Points on a hilly landscape, in no order, each with its height.
A ball rolls from a point to whichever of its 2 nearest points has the largest drop for the distance, and stops where none of them is lower. Distance is the straight distance between rows; heights are no part of it.
difub: [126 120 124 133 133 134  88 162 114 119 168 131 130  80 148 137 157 183
 117 140 104  94 157 140 118 132 104 107 126  85 136 118  85 175  94 136
  64 132 144 140 122 150 164 116 141]  height 325
sevi: [164 118  91 165 167 135 124 115 190 134 105 132 137 123 158 106 165 144
 129 155  96 113 157  93 107 168 109  98  73 121 162 142 138 115 137 170
 126  97 122 112 137 158  58 103 164]  height 599
Gir: [144 116 149 139 122 110 102 135 161 165 181 118 144  59 153 151  66 118
 137 161 117 148  62 119 140 182 101  95 179 115 123 129  79  68 153 147
  98 103 151 155 156 146 165  90 141]  height 773
Godet: [164 146  79 155 169 146 148 150  89 152 153 137 100 146 154 134 178 156
 100  90  88  97 153  94 102 102  94 212  85 102 170 107 144 113 136 144
 143 131 138  92 105  90 107 160 106]  height 499
lan: [ 60  89 164  37  74  85 105 118  81  86 126 107 172 138 108 131 115  80
 129 125 195 144 130 170 143 124 141 101 168 150  89 112 118 173  62  79
 115 152  88 125 125  70 132 151 129]  height 238
neta: [116 140 166  44 116 108  96 132 146 123 118 120 148  99 111 125  84  81
 151 163 131 101  88 122 141 152 213 118 205  73 149  80  91  92 142 101
  92 115 130 107 112  84 170 126 163]  height 610
Loti: [123 117 114 112 109 121 133 117 132 165 174 108 139 129 146 169 114 131
 142 147 136 143  90 144  96 179  79 146 186 117 116 147 117  59 183 135
  97 126 108 140 114 108 167  97 125]  height 812
zuto: [124 133 171 122 111 139 127 123 132 104  95 134 126 103 141 104  68 149
 105 114 131 163 121 160 123 111 129 121 116 137  84 160 101 171 122 145
  86 141 150 189 132 158 174 124 107]  height 619
lud: [147 122 118 126 197 116 121 101 150 123 105 124 138 161 155 108 188 108
 146 144 100  95 174 127  96 161 139 114 104  97 168 110 175 112 136 170
 131 113 121 111 133 129  96 113 139]  height 624
mon: [144 112 153 122 171 124  85 103 158 136 128 120 151 105 138 119  97  94
 169 169 107 117 111 120 156 150 201  61 150  98 159 109 106 125 138 112
 130 106 131 134 128 183 116  88 186]  height 694
rafu: [145 144 121 106 151 146 164 143 131 142 124 133 100 129 117 162  90 121
  98 100 130 132  87 126 128 127  92 162 141 152  67 174 135 108 143 132
 152 182 119 162 153  95 186 170  75]  height 806
dop: [185 168 113 179 126 159 116 163 142 159 158 165 135 116 170 141 166 224
  88 137 100 156 135 115 155  82  64 123  83 144 137 121 131 176 115 127
 107 137 162 153 129 170 108 118 142]  height 455
velom: [168 173 113 136 148 129 158 153  63 146 129 135 134 168 152 130 145 158
  90 119 136  95 185 134 156  89 123 205 119 145 158  99 156 131 148  88
 140 149 121  91  81  85 105 109 110]  height 601
vil: [116 111  89 195 120 138 119 121 115 115 141 118  74 117 136 104 171 133
 163 119 109 119 166 120 131 116 156 132  76 155 140 110 133 160 111  88
 186 107 135  52 139 165  68 119 143]  height 410
pefo: [124 123 169 100 103 120  97 126 138 133 148 125 134  95  96 131  85  50
 170 152 113 128  81  94 163 126 215  89 178  77 161  88  64 110 121  94
 136 103 126 110 144 124 140 131 176]  height 568
pidi: [124 105 117 196 129 104 108  83 114 106 122 131 125 130 165  81 180 134
 130 120 118 144 199 145 110 166 123 124  43 166 142 110 147 139 108 150
 149 103 130 142 131 164  65  87 119]  height 235
mapun: [129 113 120 167  75 128 118 162 141 148 164 143 127 101  98 145 119 125
 152 136 118 156 128 110 143 119 122 126 123 130 155 123  78 117 116 108
 135  99 170 106 127 138  97 115 152]  height 674
vaviz: [171 160 142 124 151 174 118 148 186 161 146 144 129  98 153 124 126 165
 117 142  72 113 128  90 114 142 118 113 146  48 185 173  89 134 150 178
  54 112 145 145  97 178 155 122 186]  height 743
Nipot: [157 169 132 138 146 163 126 156 179 136  97 143 103 114 128 133 125 172
 108 117  94 151 117 105 110 107 104 112 100 119 130 155 114 160 121 187
  97 162 153 181 156 166 153 158 112]  height 856
lela: [ 98 101 175 122  63 137 121 126 146 109 149 117 114  70  61 118  81  37
 169 114 145 163  50  70 147 132 200 107 180  94 133  88  58  93 108 116
 159  94 127 117 168 121 157 164 158]  height 532
lat: [146 155 131 172 104 141 144 172 135 164 163 155 107 139 105 145 128 129
 126 106 119 165 102  74 154  98 119 167 112 120 171  95  97 112 134 149
 157 122 187 126 134 122 124 145 129]  height 636
pogit: [ 88  97 109 178 127 144 128 122 105 119 167 146  71 119  97 112 118 101
 159  80 121 151  95  99 134 105 193 129  96 125 112  87 127 138 110 106
 207 123 157 115 147 150 134 156  98]  height 422
Tiko: [155 177 105 153 125 155 136 168 130 137 123 150 125 158 158 109 171 191
 119 120 110 162 158 128 135  83 109 121  81 140 138 123 155 194 111 117
 132 157 152 150 116 186  97 136 144]  height 506
bizo: [170 129 114 144 133 143 128 129 217 143  90 125 141 115 135 137 156 146
 132 172 107 108 139 120 140 134 110  88 122 128 159 167 135 106 130 156
  82 109 112 128 143 155  77 128 185]  height 625
zepa: [ 96  52  84 187 108 129  86 119 120 129 196 105 111  70 117 151 177 134
 142 142 127 128 135 136 121 159  98  94 109 143 125 123 113 132  97 133
 145 116 132 102 135 163 104 100 138]  height 241
Zol: [138 102 117 159 107 143 118 138 108 123 164 139 111  57 167 126  88 144
 130 126 119 107 153 150 128 109 148 134 100 138 115 145  73 172 101  68
 134 112 121  89 107 165 127  89 142]  height 775
Lak: [173 191 147  65 158 125 136 140 168 159  84 136 187 166 149 162 150 149
 107 134 119 128 139 130 127 118  83 132 146 100 156 139 146 105 152 186
  58 144 133 153 117  93 128 141 128]  height 615
nire: [115  96 130 111 154 108 128 103  97 131 143 112 142 162 133 133 145 119
 133 134 154 106 144 175 135 167 121 109 154 146 121 113 166  93 134  95
 132 131  84 128 131 114 124  99 130]  height 760
liten: [119  85 142  85 187  98 127  77 122 125 147 105 146 114 176 127 104  91
 130 147 120  86 100 152  83 203 136 144 174 113 102 111 157  60 170 131
 105 104  90 131 122  97 164  99  93]  height 798
felom: [169 146 142 124 179 124 165 122 159 150 113 126 116 114 165 149  96 115
  99 108 102 123  85 100 100 165  97 163 136 120 121 151 129  46 174 196
 119 139 128 152 150 103 162 147  92]  height 933
pepef: [ 52  92 149 132  63 106  82 108 116  73  91 100 142  81  77 114 142 100
 125 137 167 154  93 152 125 118 126  78 118 166  66 132  91 188  25 123
 139 144 119 128 159 119 114 146 127]  height 171
futev: [131 105 120 168 139 104  89  95 139  77  91 106 139  89 164  70 190 125
 141 156 132  99 205 160 111 179 131  87  60 151 129 127 138 143  90 149
 130 101 105 102 146 169  54  81 141]  height 200
Kufug: [158 144 120 144 122 136 143 121 150  97  82 126 132 149 161 112 165 145
 145 135 110 115 208 143  78 133 121 153  89 108 168 163 138 147 149 143
  83 101 113 103 112 152  66 116 147]  height 566
zepu: [102  98 109 197 117 152 109 114 147 129 139 129  81  82  94 112 136 124
 152 118  97 126 122  91 135 106 176 112  66 138 144 114 106 157  97 111
 196 105 134  88 150 173  89 132 138]  height 434
ripu: [109  94 113 193 110 116 132  86 132 121 120 120  93 133 110 115 163 125
 139 135 153 149 157 117 156 130 155 104 100 182 158 125 152 114 119 101
 192 116 125  82 155 152  32 103 160]  height 380
reruz: [156 179 140  42 156 116 138 138 120 102  80 108 164 176 133 124 174 140
 114 144 137  58 209 169 145 115 145 124 147 117 133 116 176 151 134 123
  79 167 109 109 109  74 106 117 114]  height 461
ligo: [168 134 137 106 206  99 105 110 140 114  94 130 139 118 158 105 135 128
 123 157 112  67 159 130 115 171 157 107 109  94 147 116 147 114 133 148
  95 116 103 131 134 122 129 104 138]  height 646
neki: [112  82 123  82 188  99 134  83 133 106 105  99 151 154 142 132 136  83
 133 135 146  94 131 139  85 201 125 136 153 131 118 131 200  70 168 175
 126 116  69 116 121  89 144 121 112]  height 814
libu: [175 149 122 135 141 128 160 134  88 130 129 133 122 118 185 121 134 150
 100 110 120  82 183 152 122 117 122 188  95 132 138 128 122 125 146 110
 104 115 118  96  88 100 117 112 108]  height 557
Gepu: [128 185 115 134 143 143 142 165  85 169 152 150 140 176 133 119 133 166
 106  64 102 148 139 106 124 104  69 204 133  75 152  97 110 135 149 139
 127 134 172 149  91 103 161 145  95]  height 509
sani: [ 28  68 126 165  96 135 113  89  84 104 164 125  93 132  81 108 121 100
 149  83 154 181  86 111 116 126 146 101 106 151  97  86 127 157  89 112
 190 110 139 152 154 140 147 148  94]  height 451
vifu: [121 154 105  84 102 134 165 152 124 145 109 124 120 195  93 164 141 133
 126 138 153 119 140 138 151  90 110 153 170 164 134 162 173  96 148 105
 133 163 115 111 125  75 103 159 121]  height 459
poz: [139 143 115  60 203 125 135 115 107  99 102  93 143 169 172 112 176 142
 141 156 129  33 207 166  98 168 131 130 133  96 139 130 187 122 147 139
  84 135  95  98 106 107 112 112 110]  height 423
par: [ 57 100 144 166  44 114 124 106  94 124 166 125 114 150  61 120 107  82
 166  90 158 219  78  89 120 123 154  92 133 131 127  93 117 142 102 130
 183  92 150 151 146 141 140 151 131]  height 475
piluz: [147 171 148  99 117 119 141 138 143  84  58 116 122 167 124 120 165 129
 136 142 123  83 218 157 130 107 176 148 132 136 136 134 160 165 124 107
 105 152 131  82 120  83  83 136 132]  height 495
Limi: [ 84 115 128  98  59 110 145 142  94 166 198 111 135 144 107 172  93 118
 163 130 143 176  83 137 109 158  91 156 202 106 135 137 103  65 164 106
 124 109 130 144 104 101 147 114 138]  height 777
tele: [144 103 138 152 169 119 108  76 179 112 100 114 158 126 144  93 141 133
 157 142 134 164 114 149 122 172 119  51  89 159  96 142 169 118 129 151
 135 116 103 187 161 193  88  82 127]  height 51
dola: [ 72 115 101 114 156 144 140 116  41 127 170 132 108 173 133  97  92 106
 124  69 131 125 135 143 139 119 130 186 139 113 102 101 143 121 158  59
 178 141 123 130  94 115 165 126  85]  height 825
duva: [110 132 121 162  81 132 115 158 141 109 117 109 121 124 117 144 161 139
 147 108 103 121 195 119  75 109 133 168 102  93 167 133  90 175 109 139
 107 102 164  88 102 137 120 136 142]  height 623
nes: [150 127 119 130 134 123 161 145 109 135 126 137 102 133  98 148 102 139
 101 122 168 137  84 134 157  95 108 138 125 189  70 145 144 138 109 117
 163 172 131 150 146 116 150 153  81]  height 824
nida: [119 101 121 140 136 115 107  80 141 117 112 101 141 149 135 101 191 129
 153 162 155 136 154 171 152 160 136  55 110 166 107 137 192 122 120 127
 151 139  92 133 156 181  47  79 154]  height 123
luzi: [153 131  93 186 101 147 135 148 159 102  96 133 139 119 159 129 194 188
  93 141 120 113 207 133  77 107  72 149  55 165 130 154 142 157 103 162
  84 122 142  92 118 156  81 154 122]  height 169
ruba: [ 56  96 162 103  57  96 101 131  95  77 105 111 162 101  86 139 154 103
 119 134 194 140 140 166 130 106 135 121 134 191  83 116 104 212  36  97
 139 154 103  98 131  82 116 152 125]  height 202
nukon: [113 108 140 128 114 100 144 112 155 108  77 112 134 122 107 154 118 106
 115 128 142 133 122 137  89 149 126 128 134 155 116 150 145 107 135 170
 121 127 108 133 142 107 134 147 114]  height 905
pilo: [151 107 128 104 175  98 160  98 151 126 106 110 128 116 143 158 115 119
  96 124 133 111 114 132  99 161 104 146 125 148 110 158 168  66 150 168
 118 129  89 141 161  82 141 141  87]  height 916
feb: [122 108 114  82 101 118 165 150  84 116 154 122 152 137 137 168  91 164
  80 114 162 124 148 170 109 112  70 177 139 193  71 150 151 161 138 120
 105 170 110 121  95  91 158 123  85]  height 245
gesar: [161 136  98 159 143 153 110 173 117 145 195 145 114  97 148 152 145 204
 114 142 104 120 121 121 144 109  86 112 104 115 134 123 112 171 108 117
 122 141 162 153 133 166 149 120 119]  height 393
Suse: [177 160 137 111 138 145 101 153 209 176 151 135 137  89 143 164 117 167
 130 190 103 126  87  94 146 155  93  80 178  85 150 161  94 104 149 165
  60 115 154 133 122 160 159 111 191]  height 689
rol: [118 114 105 127 169 137 120 118 154 142 136 114 110 137 133 147 162 115
 166 135  96  80 138  93  83 160 146 150 130  85 167 114 134  80 159 165
 132  94 122  83 107 122 113 121 150]  height 597
sibu: [146 142  87 138 173 141 159 117  98 135 136 136  88 142 124 112 143 113
 136 127 139  85 135 130 159 111 177 161 110 159 147 118 164  94 137  86
 190 143 112  82 136  96 113 145 116]  height 879
Lanad: [150 174 124  73 173 168 170 124 128 142  95 137 118 156 146 125  71 133
  98  84 114 105 120 127 142 107 106 172 134 126  83 168 143 125 172 152
 119 182 129 154 122 105 197 176  63]  height 779
luse: [ 91  93 164  84 163 112  72  93 149 121 130 126 164  97 130 137  90  53
 160 138 120 143  35 111 106 187 167  81 205  72  90  64 130  88 145 130
 141  98 114 137 152 136 207 148 137]  height 750
Bir: [168 196 144  80 151 131 132 163 149 158 109 148 140 140 117 138 137 162
  93 124  96 130 115 102 135 116  80 146 162  70 148 137 107 120 147 203
  78 156 163 171 118 108 183 160 122]  height 666
Fovov: [151 173 122 136 117 122 165 143 151 109  54 141 148 198 145 119 179 137
 121 136 123 115 223 150 124  85 129 165 101 148 154 147 155 166 138 131
  99 131 122  88 101 115  70 138 137]  height 529
Mik: [ 83 113 174  33 131 111 110 111 141  89 103 128 154 108 106 124  68  30
 157 126 129 146  30 103 122 166 193  99 225  69  81  86 112  95 154 115
 122 127 121 137 148 103 213 170 121]  height 771
Gudar: [102 109 139 147  70 124  97 165  89 110 157 154 125  78  78 115 121 146
 125 144 150 169  88 117 150  86 128 105 117 160  85 116  98 206  44  96
 168 142 164 146 141 134 158 145 109]  height 79
Pesim: [181 181 106 158 168 167 155 159 134 155 108 148 107 159 163 136 165 157
  87  90 103 120 138  78 102  88  93 210  73 136 150 134 136 115 135 167
 142 150 145 113 110  97 128 193 112]  height 450
Sulib: [119 131 134 102  98 150 105 168 113 118 151 142  97  75 112 105  75 124
 140 136 101  99 110 118 140 110 173 133 169  77 129 128  54 158  97  88
  99 116 153 122 118 115 197 145 155]  height 732
tive: [127 104 157 127 149 128  88 103 173 116 104 122 141  86 143  96  91 134
 142 143 116 119 116 158 111 168 140  74 140  99 108 159  99 145 133 144
  79 115 100 178 139 182 173  89 146]  height 682
guf: [ 84  94 133 191  82 116 148  84 130 137 122 123 102 136  61 118 127 109
 129 113 182 163  98 124 137 108 148  97 127 185 128 127 149  93 114 124
 203  98 119 111 147 130  74 133 151]  height 345
vaged: [140 147 155 121 112 127 136 140 113  93  73 145 137 152 143 100 102 158
 115 108 132 171 161 161 137  83 130 142 105 140 100 149 116 197 110 116
 118 158 138 183 123 171 127 130  99]  height 585
tuk: [ 98  88 169 102 156  99  58  79 139 131 142 125 194 105 154 145 109  65
 152 163 136 160  59 132  85 205 137  85 184  83 105  67 128  78 166 138
 108  97  97 167 132 157 182  94 138]  height 730
bubi: [ 65 104 142 172  57 133  88 130 138  91  85 124 120  51  58 107 121 128
 131 140 150 147  85 127 144  91 150  78  98 158  89 126  78 195  36 105
 156 128 144 103 158 140 135 160 120]  height 139
mugi: [124 148 113  93  88 127 170 172  59 138 147 140 142 171 104 154 106 159
  82 105 169 145 151 149 144  89  86 196 164 175  97 142 143 160 142  92
 141 167 128 116  83  74 141 139 101]  height 315
Mela: [132 107 118 149 102 130 134 125 152 141 144 121 136 123 133 149 114 119
 147 143 132 154 111 130 134 141 120 110 127 135 156 145 109  90 150 109
 123 109 123 117 123 142  88  86 166]  height 700
zon: [108 107 122 110 114 131 155 131 111 140 153 119 113 130 119 127  75  69
 170 127 133 117  83 122 144 129 194 145 172 115 141 111 105  75 166  76
 147 121 121 111 114  99 143 125 137]  height 872
Rem: [143 102 147 101 188 105  99  93 144 124 110 125 138 108 147 125 115  84
 155 161 116  90 121 127 144 166 195  91 140 100 150 106 136  89 139 112
 122 102 102 119 145 118 121  96 161]  height 670
tez: [114  88 119 138  79 144 110 154 118 120 164 139  98  56 125 113  73 121
 141 141 126 112 106 121 139 105 165 113 128 124 112 138  47 154 101  60
 131 123 140 106 122 143 161 125 160]  height 756
gupor: [128 186 105 102 188 143 155 123  48 142 123 129 147 199 147  98 149 133
  74  72 134 101 186 148 174 114 103 185 130 131 136  89 194 126 158  99
 174 159  95 121  72  91 117 127  75]  height 647
Mirif: [ 81 110 134 127  79 119  92 120  63  99 162 142 112 103  81  95 130 102
 143 129 165 187  69 124 162  90 166  66 140 146  76  93 110 192  47  62
 180 127 137 160 153 145 157 153 115]  height 140
Mezo: [ 72  82 147 152 109  94 123  77 173  88  64 110 148 107  90 111 132  86
 139 114 143 167 134 130  83 162 145 109 107 146 119 123 127 121 105 181
 136  98 110 130 151 136  98 123 133]  height 895
Depu: [103 121 131 171  72 125 129 118 188 113  65 131 135 123  83 127 144 122
 142 134 131 175 114 115 113 120 133  90  92 146 129 154 125 142 116 168
 129 126 137 154 164 169  92 124 136]  height 885
Pibos: [109  91 128  83 178 111 112 105  97 128 148 115 144 133 161 129 115 101
 133 127 145  84 103 158 132 171 129  98 169 106  83 110 158 103 145 108
 110 130  90 159 140 117 176  91 101]  height 778
zaga: [137 127 104 154 127 152 154 131 121 163 170 127  97 133 152 126  86 130
 152  87  97 143 100 114 115 139 120 173 117  90 140 144  91 105 189 119
 144 116 138 129 112 155 138 102 135]  height 749
Sufu: [110 117  96 134 161 128 140 133  89 122 149 132  94 163 104 142 170 137
 100 139 155  96 150 137 172 103 153 137 128 169 117  90 201 142  97  82
 198 168 108  89 143  92 115 146 102]  height 865
sop: [107 158 141  84  80 102 124 166  95 126 111 128 145 158 106 146 124 127
 126 146 137 140 146 147 130 105 134 140 155 121 142 122 110 160 117 105
  91 141 141 132 116  97 132 129 129]  height 354
bufit: [122 104 101 182 115 119  88 136 105 110 185 119 138  90 143 137 176 168
 121 154 151 121 162 176 122 141  80 108 104 162 109 120 128 166  92 112
 119 129 121 135 140 154 113  90 126]  height 201
Rigur: [ 76 123 150 113 102 119 137  80  53  97 154 144 110 167  72 103 137  86
 132  99 194 176  87 127 191  88 183  80 144 157  78  82 160 173  82  91
 201 152 141 159 173 135 146 161  93]  height 203
ped: [136 143 147 161 104 134 136 141 181 120  71 149 129 125  92 137 121 138
 108 127 127 167 123 123 116 112 109 110  85 164 116 163 116 158 103 178
 119 150 154 166 165 135 119 161  93]  height 873
Dal: [186 136 117 177 157 184 116 132 189 132 125 139 114  84 196  95 136 185
 117 145  75 107 172 108 113 120  97  90  66 104 167 184 111 174 124 167
  88 107 134 126 115 207 127 131 173]  height 813
Vovo: [ 84 105 109 114 145 136 139  99  68 135 158 120 110 165 125 112  94  75
 162  93 126 105 117 144 126 148 164 158 158  91 140  96 140  84 174  79
 164 109 116 122 100 112 149 115 125]  height 848
goz: [149 148 129 165 128 144 140 199  97 189 203 151 108 118 135 138 133 163
  95  74 104 147 107  79 146  91  84 201 119 105 154  91  99  99 142 141
 138 117 183 115  99 113 143 137 110]  height 586
Veru: [179 161 125 174 156 174 131 123 186 129 105 151 111 108 173  88 131 195
 102 132  80 130 140 112 122  97 106  98  57 135 136 174 142 177 112 176
 101 135 128 176 134 192 105 149 138]  height 834
zulo: [166 164 104 107 124 137 160 137 171 160 100 139 130 174 119 172 174 152
 110 141 139  94 116 119 143 107 108 146 154 144 163 156 187  71 156 135
 109 148 116 119 145  75  91 152 138]  height 513
zerit: [148 152 135  77 141 145 120 147 135 122 126 137 107 100 121 124  83 128
 119 147  97  68 118 126 135 128 177 137 171  71 131 146  80 129 128 113
  69 149 143 127 109 100 216 145 137]  height 697
gise: [124 166 111 133 176 125 132 116  76 129 135 134 128 209 145  93 185 138
 110  91 122 134 206 139 154 116 126 161 105 132 149  76 185 151 121 117
 173 152 127 133 116 123  91 115 101]  height 678
lopom: [200 167 157 168 122 144 156 165 149 131  86 165 111 100 149 112  85 130
  88 132 127 115 136 110 153  69 164 158  89 163 135 144  96 142 110 129
 126 135 159 115 131 114 122 136 123]  height 702
Taso: [166 149 129 110 140 154 159 126 136 134 109 130 106 140 132 114  88  85
 170 123 108 110 101 113 143 118 193 146 148 103 150 139 117  86 169  92
 146 115 121 112 132 125 121 112 151]  height 898
fov: [127 162 103  66 196 139 162 118  82 115 113 100 139 197 155 111 159 131
 146 101 107  59 182 151 113 140 117 167 138  90 150 125 177 116 181 125
 129 137 113  85  93  91 129 129 108]  height 468
kamul: [102  93 187  92 143 103  61  94 143 109 132 117 186 100 160 114  98  85
 153 161 133 142 104 163 104 184 137  82 157 101 108 102 101 117 139 145
  70 104 112 170 126 156 167  76 157]  height 708
Rubir: [134 139  92 108 173 129 152 132 103 155 170 122 102 145 137 136 153 137
 139  97  91  71 152  99  92 140 122 200 135  54 162 121 130  92 152 149
 122 119 140  93 105  95 138 149 111]  height 553
dulik: [137 120 128 107 116 132 157 151 123 111 132 115 130 114 138 160 115 174
  92 122 154 127 139 174  90 116  45 156 117 162  73 188 132 162 122 149
  85 152 116 146 124 115 151 147  80]  height 179
ruf: [ 90  85 141 126  57 101 112 125 109 154 215 108 134  93  92 172  99  97
 158 157 148 178  39 126 133 160 102 105 202 117 113 127  94  67 121 108
 139  95 133 127 136 105 156 129 152]  height 746
zatuv: [111 125 118 145 136 127 163 131 113 118  99 144 113 182 105 142 145 114
  94  94 140 132 158 113 109 115 130 181  95 169 146 124 162 137 111 162
 168 151 137 115 134  95 107 168  98]  height 324
sof: [131 167 111 118  70 118 168 179  99 139 130 147 113 187  78 156 140 148
  78 118 172 142 141 115 155  68 120 196 145 190 128 140 171 135 139  88
 165 148 136  65  99  55 107 163 118]  height 390
zoman: [158 132 157 106 198 114 104 104 174 133 100 133 154 159 165 111 136 135
 150 142 119 149 111 139 116 166 118  67 117 104 119 136 170 126 152 180
 109 130 113 195 145 183 135 105 134]  height 153
Zafi: [119 113 158 121 130 117 124 121 164 114 103 124 137 104 141 119  75 118
 121 122 126 153 103 147  92 161 117 127 145 103  96 152  91 135 147 168
  86 137 123 195 141 157 187 123 110]  height 652
rit: [148 172 154  83 120 122 135 173 123 152 112 147 148 123 118 147  88 133
 101 117 122 150  90 120 141 127  89 154 186 103 116 140  99 121 141 160
  88 163 163 182 138  99 200 156  89]  height 711
gete: [145 154 148 103 116 108 132 130 197 109  43 122 150 145 113 133 151 125
 135 166 118  77 176 148 124 127 184 118 133 124 168 154 139 115 140 140
  71 138 110 102 126  98  87 134 175]  height 533
sev: [ 95 129 101  82 213 123 122  97  73 127 146 113 146 187 169  91 157 115
 133  95 118  80 177 129 127 171 113 158 113  71 142  84 179 121 160 145
 143 116 108 122 101 118 153 114  96]  height 515
sarov: [151 120 129 137 134 132 119 121 192 155 145 118 137  89 121 139  89 101
 159 162 114 146 105  94 178 147 161  63 140 122 167 152  93 118 147 119
 142  90 140 107 125 185  74  80 200]  height 722
gizu: [155 122 134 132 118 125 105 144 178 185 210 115 148  78 152 179 103 139
 148 171 109 130  95  90 141 170  92 110 174  95 154 129  81  86 166 155
  98  89 162 117 116 144 146  85 179]  height 737
keper: [ 95 129 153  53  39  94 139 145  88 103 120 122 168 164  79 156  95 103
 131 147 181 168 129 157 138  96 126 126 177 165 102 135 117 158 102  93
 122 137 118 141 122  87 119 136 115]  height 290
bigi: [ 91  83 132 134 123  86 120  93  90 137 170 104 126 129 106 164 143 116
 142 167 177 134  96 151 154 154 117  89 171 155 137  98 145  81 124  95
 147 113 115 124 136 111 104 100 149]  height 744
fili: [ 92 151 130  92 129 108 134 152  75 139 152 133 155 167 109 146 117 125
 119  95 131 133 133 132 140 119 108 166 160  95 141 100 124 126 137 123
 123 144 143 154 105  92 162 126 103]  height 424
rez: [131  94 155 107 114  93  97 113 138 140 165  93 152  73 157 158  87 132
 140 160 129 139  69 159 102 182  87 110 189 124  82 138  95  82 157 115
  72 104 112 168 139 126 204  89 123]  height 803
bunip: [114  82 125 171 147 113  79  52 154 103 104 105 139  96 141  65 165 112
 159 163 140 116 165 140 147 171 156  47  91 154 125 132 142 131 105 129
 170  95 100 104 165 193  42  66 175]  height 168
Gekul: [162 149 101 143 139 151 152 134 117 136 132 144  73 134 133 107 107 115
 154 122 100  93 129 105 157  90 185 161 106 119 160 126 120 111 142  90
 174 119 129  77 115 122 108 131 145]  height 897
Mimif: [175 180 107  67 165 133 175 133 171 152  78 129 159 184 166 162 154 159
  98 147 119  98 143 130 122 112  90 159 150 130 135 171 183  74 166 163
  75 139 103 135 105  71 101 156 117]  height 567
zunug: [143 178 150  32 150 126 166 141 132 132  94 127 145 133 110 146  58 104
  97  92 118 108 107 125 161 120  97 162 181 107  86 146 115 119 156 162
  95 186 136 155 125  76 202 169  68]  height 748
zupo: [155 183 107 133 180 129 144 117  94 124 105 113 136 199 180  74 194 153
 129  97  89  98 218 131 123 115 118 173  75  93 166 105 172 158 139 129
 139 132 135 103  88 127  80 132 124]  height 705
tepo: [156 170 140 151 124 147 146 135 131 122  81 158 119 172 151  84 127 178
 111 113 130 177 143 147 142  68 131 130  66 183 108 151 157 190 128 119
 150 161 140 169 126 184  85 137 108]  height 548
Seti: [ 89  70 111 148 131 128  63 135 127 117 177 117 129  58 121 146 157 130
 150 150 111 104 138 119 125 151 134  90 119  98 129 108  87 144  85 128
 111 104 137 119 134 151 137 106 152]  height 273
fafe: [ 73  94 135 131 100 111 145  94 118 107 114 104 111 163  79 132 119  72
 164 104 163 167 116 136 128 121 179 105 145 151 131 115 145 117 127 100
 172 129  97 132 146 135 109 144 147]  height 300
tun: [149 186  96 138 133 149 176 152 124 140  88 154 113 202 111 151 161 118
  95  86 123 107 167  96 132  73 125 201  89 150 146 119 175 137 131 148
 158 155 152  95 118  72 120 200  92]  height 382
nak: [132 110 127 182 135 124 150 113 125 118  96 143 112 143 137 104 177 137
 105 111 134 131 172 115 115 129 137 138  54 194 142 122 153 141 112 152
 157 120 131 129 145 138  72 129 104]  height 274
Let: [ 79 118 150 107  93 107 140  87  77 100 118 118 136 179  64 123 100  74
 134 117 188 171  85 138 153 106 168  85 155 173  98 105 157 144  89 107
 171 141 103 155 160 118 133 160 119]  height 251
zigo: [155 125 147 125 122 131  95 142 223 142 109 123 162  76 117 140 122 142
 131 198 115 108 113 126 133 150 112  59 155 109 152 173 105 111 130 161
  77 105 119 122 133 154 121 112 204]  height 650
kogu: [122 145  94 148  74 142 132 188  89 115 153 137 113 138 107 165 164 171
 123 109 117 130 164 130  86  88  93 206 126 107 152 120 114 170 125 105
 114 122 159  73  86 115 127 160 121]  height 654
des: [111 124 110 173 137 132 136 125  75 141 155 153  86 172  98 129 185 164
  82 114 174 150 130 119 169 100 119 125 105 200 119 109 208 130  97 115
 213 161 128 145 144 125 109 138  94]  height 853
nefu: [197 157 140 187 152 147 164 145 120 165 135 163 102 117 182  98  71 142
 104 107 107 147  97 114 159  92 130 157  71 155 120 152 110 114 139 120
 160 139 146 143 126 142 127 122 104]  height 656
Nulil: [128 137 117 152  99 123 141 138  93 136 154 141 103 146  67 145 137 144
 125 126 164 163  80 128 157  95 120  94 132 191 112 118 154 133  96  96
 193 149 141 145 170 123 123 140 101]  height 839
Vom: [ 88  88 143 168  51 136 128 120 137 134 143 112 104 100  45 132 102  67
 167 102 140 175  71  91 121 123 161 109 136 118 139 110  81  93 110 125
 186  82 128 112 169 126 107 157 156]  height 505
Mebeg: [130 128 176  71 154 132 100 121 163 119  95 129 147  98 130 122  76 113
 152 174 125  73 111 137 129 156 184  99 193  61 115 125 100 123 145 124
  69 126 108 135 111 117 199 131 152]  height 653
foz: [212 142 124 163 170 147 160 136 123 137 125 142 127 106 210  98 103 173
 100 126 116 113 141 137 116 108 109 154  79 155 122 160 125 139 138 119
 122 137 117 134 118 143 112 115 118]  height 606
Boben: [151 127 111 136 138 136 138 135 156 113 102 128 129 134 152 144 171 190
  99 131 138 131 162 156  87 124  52 140  72 179  96 182 147 167 118 164
  76 142 113 136 130 141 105 140 106]  height 104
Piva: [156 133 128 168 118 176 128 137 217 152 127 135 119  71 177 111 110 160
 112 139  77 134 127  74 109 145 105 101 104  88 151 191  77 138 146 189
  87 110 144 142 109 199 131 123 182]  height 784
zanom: [103  87 134 160  93 107 121 102 150 156 175 100 141  89  91 166 105  99
 153 150 151 164  56 115 148 159 119  78 162 148 131 125 118  67 141 107
 146  92 120 118 154 146 115 101 158]  height 725
vodof: [104 108 114 174  91 118  87 144 102 108 158 142 137 106 102 140 157 175
 116 137 144 184 120 141 140 101  88  93  95 187 100 109 129 184  73 123
 150 147 150 153 145 162 113 107 115]  height 146
geka: [121 137 122 128  89 124 126 146 156 112 115 116 139 131 138 134 165 143
 149 140 114 118 195 137  76 137 123 154 109  90 178 151  89 141 152 150
  60  96 139 106  87 135 101  98 159]  height 596
migel: [117 129 113 134 119 159 157 144  59 158 181 145  92 150 139 130  89 121
 133  74 120 149  80 137 136 114 113 179 148 112  99 130 109 121 169  87
 168 143 150 143 106 130 177 126 103]  height 794

For each start below, name the point where the ball stops.
Mik | pogit
Depu | sevi
tez | pogit
Nulil | Boben
zuto | Gudar
mapun | Gudar
felom | Boben
zepu | Gudar

Call two points neighbours if one is among the 2 nearest of the other. Go from one point of each pair to the other, from neighbour to neighbour, staying as low as possible. Name the highest point that can't be avoided.
tele and Boben | bizo
poz and Boben | Kufug
sevi and tele | lud
Gudar and pogit | zepu
